Each row is a point on a tangle of strands that fork, close into loops and nearly touch. The rows are in no order.
Points whose rows are less than 94 apart are linked; no others are. Some points are linked to none.
j_951: [-16   7  -2  -4 -22 -48  32 -28 -13  10  14 -20  10  27 -16 -40   1 -37
   7  -1 -52  24 -49 -19 -26 -12   9]
j_272: [-24  10   2  -2 -17 -34  38   8 -27 -30   9 -19 -18  14 -27 -15  41 -34
 -24   9 -42  -8 -58 -52  -4  -1 -12]
j_240: [ 30 -43  -7  15  28  10 -69  -2   9  -2 -15  39 -17 -33  37  18 -36  10
  18  18  15   3  26  19 -27  10  -8]
j_927: [-34  33 -28  33  -1 -35  38   2 -11  -2 -14 -11 -42 -25 -41  -6  66 -13
  -3   5 -17   7 -42 -35  28 -38 -13]
j_438: [ -4 -13  17  23 -20 -32   2 -28   1  41  -8  10  25   2  -3 -33  10 -19
  -1   8  10  42   6   3 -16  -3  34]
j_274: [ -4  -8 -10  38  12  -4  -1 -30 -11   1  28 -16   6  27  14   1 -25  -2
  -3 -24 -46  -9 -12 -39 -34  14   8]
j_742: [-34 -18 -15 -28  -6 -24   1  21  42 -15  -5 -16  10  -7  -8  36 -33  -2
  17 -11  38 -19 -16  18   7   2   3]
j_904: [  7  26  31  -7  -8  35  -1  18   8 -40  24 -19   6  25   5   9 -11  -3
  12   2 -16  -5  24  -8  -6  16 -20]
j_908: [-23  15  -2   9 -23 -55  32 -28 -14  32   6 -28  12  12 -29 -34  17 -27
   8 -11 -29  18 -53   6   0 -12  12]
j_564: [ 26  -2  26  18   1  18   1 -14 -11 -17  -9  25  -6  -9 -19   0 -17  24
 -14  12 -28 -12  12 -56  -6  11  25]
j_96: [ 12 -10  -2 -65   4  17 -13  31  25   4   6  29  55 -32  14  -6   5   8
   7   8  57   5  47  61   5  -3 -26]
j_957: [ 20  28  46 -27  -2  39 -18   7  30  -1   4  22   8 -12  -8  21  -4  38
  12  20  20  -1  28  43  10   8   1]
j_404: [ -6  36 -24  20   1 -22  51  -2 -21 -21 -22   8 -23 -33 -45 -28  73   0
 -21  28 -22  -6 -24 -58  34 -46  -3]
j_717: [-35 -13  -5  47   6 -35   2 -19  15  24   9   1 -40   6   5   8   6 -21
  11 -14  23  15  -1 -29   3 -10  18]
j_565: [ -6 -22   7  -7 -14  -4   6  17  26 -46  -3   0  10  -3  -8  34 -34   8
  18   5 -25 -15   2 -33 -27  11   2]
j_323: [-23 -31 -17  12 -22 -39 -22 -32  -4  30   4  11  35  -3  16 -45 -13 -35
  -7 -22  26  24  16  26 -27 -10  11]
j_184: [-13 -30 -17 -31 -32 -30  -7   8   4  11 -12   9  53  -9   9 -26 -11 -31
  -2  -7  49  17  12  20 -13 -15  11]
j_35: [-15  32   1 -28   1 -19  26  17   6 -28  13 -30  37  27 -22  -8  -2 -31
 -16  25  24   1 -64 -12  19 -35  -6]
j_726: [-14  11  22 -33  -5  19 -29   5  18  17  -9   3  28 -17  -8   9 -14  36
  -6 -11  39  -3  18  47  16   3   5]
j_867: [ 38  -1  42 -18   3  45 -39   1  27  -5   3  35 -12 -22   5  16 -30  51
  11  42  -5 -11  27  35 -10  13 -10]
j_721: [ 18  13  28 -75  17  38 -17  30  30   1  16  37  30  -7  19   3  -1  39
  13  25  28  11  37  49  -2   9 -18]
j_395: [ 13 -24 -17   5  24  38 -35   2  -1 -12  43 -11 -21  36  50  30 -48  -1
  23  -1 -13  -9  19  20 -35  24 -24]
j_401: [ 33 -49 -18   1  26  22 -71   7   6   1 -11  20   1 -22  31  37 -30  23
   8  13  -3   8  24  72 -38  19 -29]
j_820: [ -2 -72 -41  14  -7  -8 -25  -3  16  20  -2  21 -13   8  45  30 -16 -40
  17 -34  18   0  28  49 -29  18   5]
j_387: [-13  35   1 -36  16   1  26  28  33 -40  13 -18  58  22  -8   5 -13 -21
  -3  25  31   1 -38   6  18 -29 -10]
j_458: [ 36 -41 -11 -21  23  27 -47  22  17   9   2  12   1 -24  30  24 -13  23
  17  13  -2  22  45  92 -35  25 -57]
j_187: [ -5 -52 -28  24  -2 -26 -26  -5  34   0  -8  27   2 -14  36  21 -14 -28
  30 -28  22   2  22  13 -23   9   8]
j_931: [-35   1  13 -23  11  15 -44  12  24   4  13  -4  15  -6  21  11 -17  14
   6 -36  38  -7  35  75   6  11 -24]
j_718: [-11 -41 -18  26  20   4 -73 -15  -9  24   3  14 -11  -7  31  18 -27  12
 -19 -35  35  -9  26  57 -16  10 -11]
j_646: [-13 -19   5   5 -10  -3 -33 -16   5  33 -21  19  25 -32 -10   0 -13  26
 -12 -16  42   1  26  22   0   0  22]
j_778: [ 13 -77 -64  -6 -13  15 -27  16   1  15  -3  28   3   3  36  30  -4 -41
  23 -46   5  -2  37  70 -27  22 -35]
j_525: [ 10 -39 -39  21  23  16 -36 -21  -9  22  37  -7  -1  36  57  27 -31 -11
   9 -11   1   7   6  29 -51  16  11]
j_124: [ 14  58  23 -29   6  41  18  25  -6 -56 -10 -19 -22  16 -13 -10  26 -10
 -25  -9 -13 -25  -1 -13  42   3  -1]
j_922: [-16  31   0 -45  16  14  13  32  35 -44  31 -13  64   8  13  -1 -18 -13
  26   9  11  -9   5   9  -4  -5 -29]
j_866: [ -7   6  18  54   8  14 -18 -15  12  17 -26   4 -66 -22 -26  18 -16  18
  11  12  -2   3   6 -11  20   2  24]
j_156: [ 49  44   7 -12 -16  18  48  -4 -33   7 -20  11 -27  -4 -19 -22  49  20
 -23  16  -5 -21  -5 -34  42 -10  17]
j_484: [  9  38 -15   7 -15  -7  45   7  -9 -49 -13  14 -18 -26 -58 -12  66  -2
 -43  31 -11 -22 -30 -54  29 -31   3]
j_765: [ -7  39   6  40   8   9  -2 -23 -15  29   0 -34 -24  -1 -13  -1  16  14
   6 -33   3  -6  -9   6  28  -2  -2]
j_948: [-20 -32 -12  41  -3 -37 -15 -12  39   7  -7  24  -5 -16  17   6  -2 -27
  24  -7  34  15  27  -1 -13  -2  18]
j_99: [ 13  47  43 -14  -2  50   2  22   1 -44   3 -15 -17  19  -4   5   5   0
   0  -6 -13 -18  19   0  23  17  -6]
j_152: [ -2 -26 -24  48  31  -5 -22 -40  -3  24  29  -5  10  24  40  14 -25  -4
   2 -18 -21   0  -8  -4 -46  14  22]
j_911: [  6   0  14  11  -4 -16  55  -1 -22  16 -42  31 -51 -16 -31   1  50  20
 -13  28 -36   3 -18 -48  34   2  21]
j_898: [  0  -1   2 -48 -23  -7   0   3  -1  21   3  -4  56   5  -3 -27 -12  -5
  -4  14  43  21   0   6  -3 -17  20]
j_753: [ 11   8   6  22  -5   0  35  -5 -47   1  -8 -35 -17  19  -7 -15  15   0
 -14 -22 -59 -13 -23 -37  13  16  -9]
j_213: [ 37 -27  21  -1  12  27 -44  -3  12 -11 -11  38 -20 -24  22  10 -43  25
  14  37   2  -5  27  -3 -21  10   6]
j_601: [-13  35 -12 -14   3 -28  45  11 -22 -25   3 -29  12   7 -32 -24  28 -27
 -28  13 -16 -16 -81 -28  23 -27 -16]
j_352: [ 23   8   6 -84  17  53   8  42  32 -20  19  26  24  -5  17   6 -13  35
  26  39  -8   8  45  31 -14  18 -31]
j_350: [-24  -9   5  49   0 -42  29 -16 -25  62 -23  -2 -26   4 -13  -9  34  -8
  -2  -4  -9  35  -7  -2  34   4  25]
j_192: [-36   5  -5  35  -3 -59  39 -27 -18  48  -2 -12 -18  12 -14 -23  41 -20
   8 -16 -39  14 -43   0  21  -4   5]
j_794: [-13 -35 -16  -4   8  10 -61   5   4  11  12  12   6  -7  36  13 -17   6
  -7 -42  37  -9  42  77 -16   4 -36]
j_77: [  2   0   2   7  -7  31  -4   6   1 -19  50 -28  -7  51  29  19 -27 -11
  22 -11 -18  -4  14   6 -32  15 -19]
j_799: [  8  -6  21  41  12  21 -26 -13   1   6 -22  -2 -47  -6  -6  25 -44  20
   0   8 -36 -13  -5   2  -2  26  21]
j_435: [ 12 -30 -21 -35 -12  21 -18  24  10  -2   8  -8  32   7  29  10 -25   6
  35   1  13  25  31  32 -34  13 -29]
j_363: [ -1 -20  10  -2   8   4 -23  -5 -19  29   1 -15 -15  14  26   4 -32   6
   1 -12  17  18   2  -4  -3  14  11]
j_896: [ 11  66  16 -35   7  24  11  -3 -12 -18   9 -21  47  14 -14 -36   9   5
 -14  -2  -9 -13 -21 -23  20 -20  -3]
j_225: [ 11  31   9 -27   2   6  23  13 -11 -37   6  -4  26   3 -31 -15   2   3
 -28   8  -5 -30 -21 -62  22 -16   7]
j_563: [ 13  24  -4   6 -10 -15  57   2 -52   0 -28 -35 -19  -1  -2 -31  47   3
 -12  -8 -48 -25 -24 -16  35  -6 -21]
j_66: [ 12  25  12  -1  -4  15  14  11 -27 -50   0 -12 -29   4 -33 -24  22 -13
 -32  -9 -19 -33   5 -60  39  -3  -9]
j_211: [  6  27  20  25 -17 -11  26   0 -20  -2   2 -15 -33  11 -12 -17  31 -24
   3  11   5  17  -9 -39  14 -17   7]
j_608: [ 29  23   0   0 -11   5  56   7 -41  -4 -41  -7 -53 -16 -17 -16  57  19
 -24  12 -32 -22  -8 -25  45  -6  -1]
j_191: [-24 -39 -25  44  18 -14 -41 -31 -12  47   4  14 -13  -5  26   2 -18  -6
 -22 -35  28   2  21  33 -11  10  19]
j_699: [-50   5  -4  24 -18 -46  14   0  20   7   7 -13 -14   2 -27  14  19 -18
   7  -6  34   3 -25  -7  11 -20  12]
j_935: [ 42  45  24 -14 -20  22  25 -12 -11  21  -5  24  -9  -5 -23  -7  25  31
 -19  22  11 -11  -3 -26  30  -8  28]
j_882: [  5 -12  21  26   2 -20  20 -21 -28  65 -25   7  -2  -3  -3 -18  20  10
  -7  13  -8  38  -1  -7  18  11  35]
j_873: [-25   1  -2  54  15 -13  -7 -15   6  20  -5   5 -53 -13 -16  11  -4   1
  14  -4  13  14  13 -34  19 -15  20]
j_201: [  6   6  -1  34  19   0   7 -21 -41  14  11 -22  -5  16   7  -7 -14  11
  -9 -27 -53 -12 -10 -38   0  19  -3]
j_989: [ -3  13  -6 -57  21  32  15  41  35 -44  26  -6  46  -1  16  10 -20  10
  34  17  -7  -3  33  10 -17  13 -45]
j_47: [ 26  23  33  -8  -1  30  -1 -12 -13   7  -5  11  -8  -6 -15  -3  -7  34
  -9   8   2  -8   8 -33  12   1  16]
j_246: [ -2 -25  -7 -39 -17  -5   6  26  31 -29  -8  -6  23  -7  -1  27 -32   5
  28   7   6  -8  -1 -19 -22   1   1]
j_857: [ -5  36  13 -30  -4  -1  -7  -6  -5   9  16 -25  51  12  -3 -33 -12   1
   1  -7  19  11 -14   3   5 -17   1]
j_559: [  9 -14  23  15 -16   0   9  -1   4 -38  -7   8   3   3 -19  12 -19   6
  -9   5 -46  -7   3 -54 -21  19  19]
j_159: [ 15 -48 -56   9   4  10 -46 -12 -13  23  18   0  28  35  52   4 -14 -16
   6 -12   5  33  18  51 -63   7 -13]
j_671: [ 26  49 -10 -12 -10   6  57  14  -8 -52 -18 -10  -5  -7 -36 -27  68 -12
 -57  26  -6 -32 -41 -17  34 -30  -1]
j_954: [-20 -38   6 -14  -2 -36  11   3   9  15 -34  10 -13  -9  -6  15 -19  10
   0  -2   3  10 -20 -39  -3  12  34]
j_703: [-51  25 -16  34  -5 -45  24  -5  13   1  -2 -12 -17 -13 -48   7  43 -18
  -2   4  12   3 -55 -20  18 -31   2]

A tip is a point with one link. Name the tips that can be reached along the links from each point below, in the order of the rows.
j_922 -> j_272, j_96, j_458, j_646, j_191
j_564 -> j_951, j_742, j_911, j_159
j_948 -> j_778, j_799, j_671

A fork is a point with three links, a tip a point with one. Leave the first point through the second and follow the links. Name the first fork or tip that comes.
j_323 / j_184 -> j_525
j_989 / j_922 -> j_272
j_525 / j_152 -> j_608
j_225 / j_896 -> j_951

Name the points in between on the shortest way along the links from the first point to the second, in order.
j_726 / j_401 -> j_957, j_867, j_213, j_240
j_387 / j_867 -> j_922, j_989, j_352, j_721, j_957
j_201 / j_898 -> j_274, j_152, j_525, j_395, j_77, j_904, j_99, j_124, j_66, j_225, j_896, j_857
j_911 / j_564 -> j_608, j_156, j_935, j_47
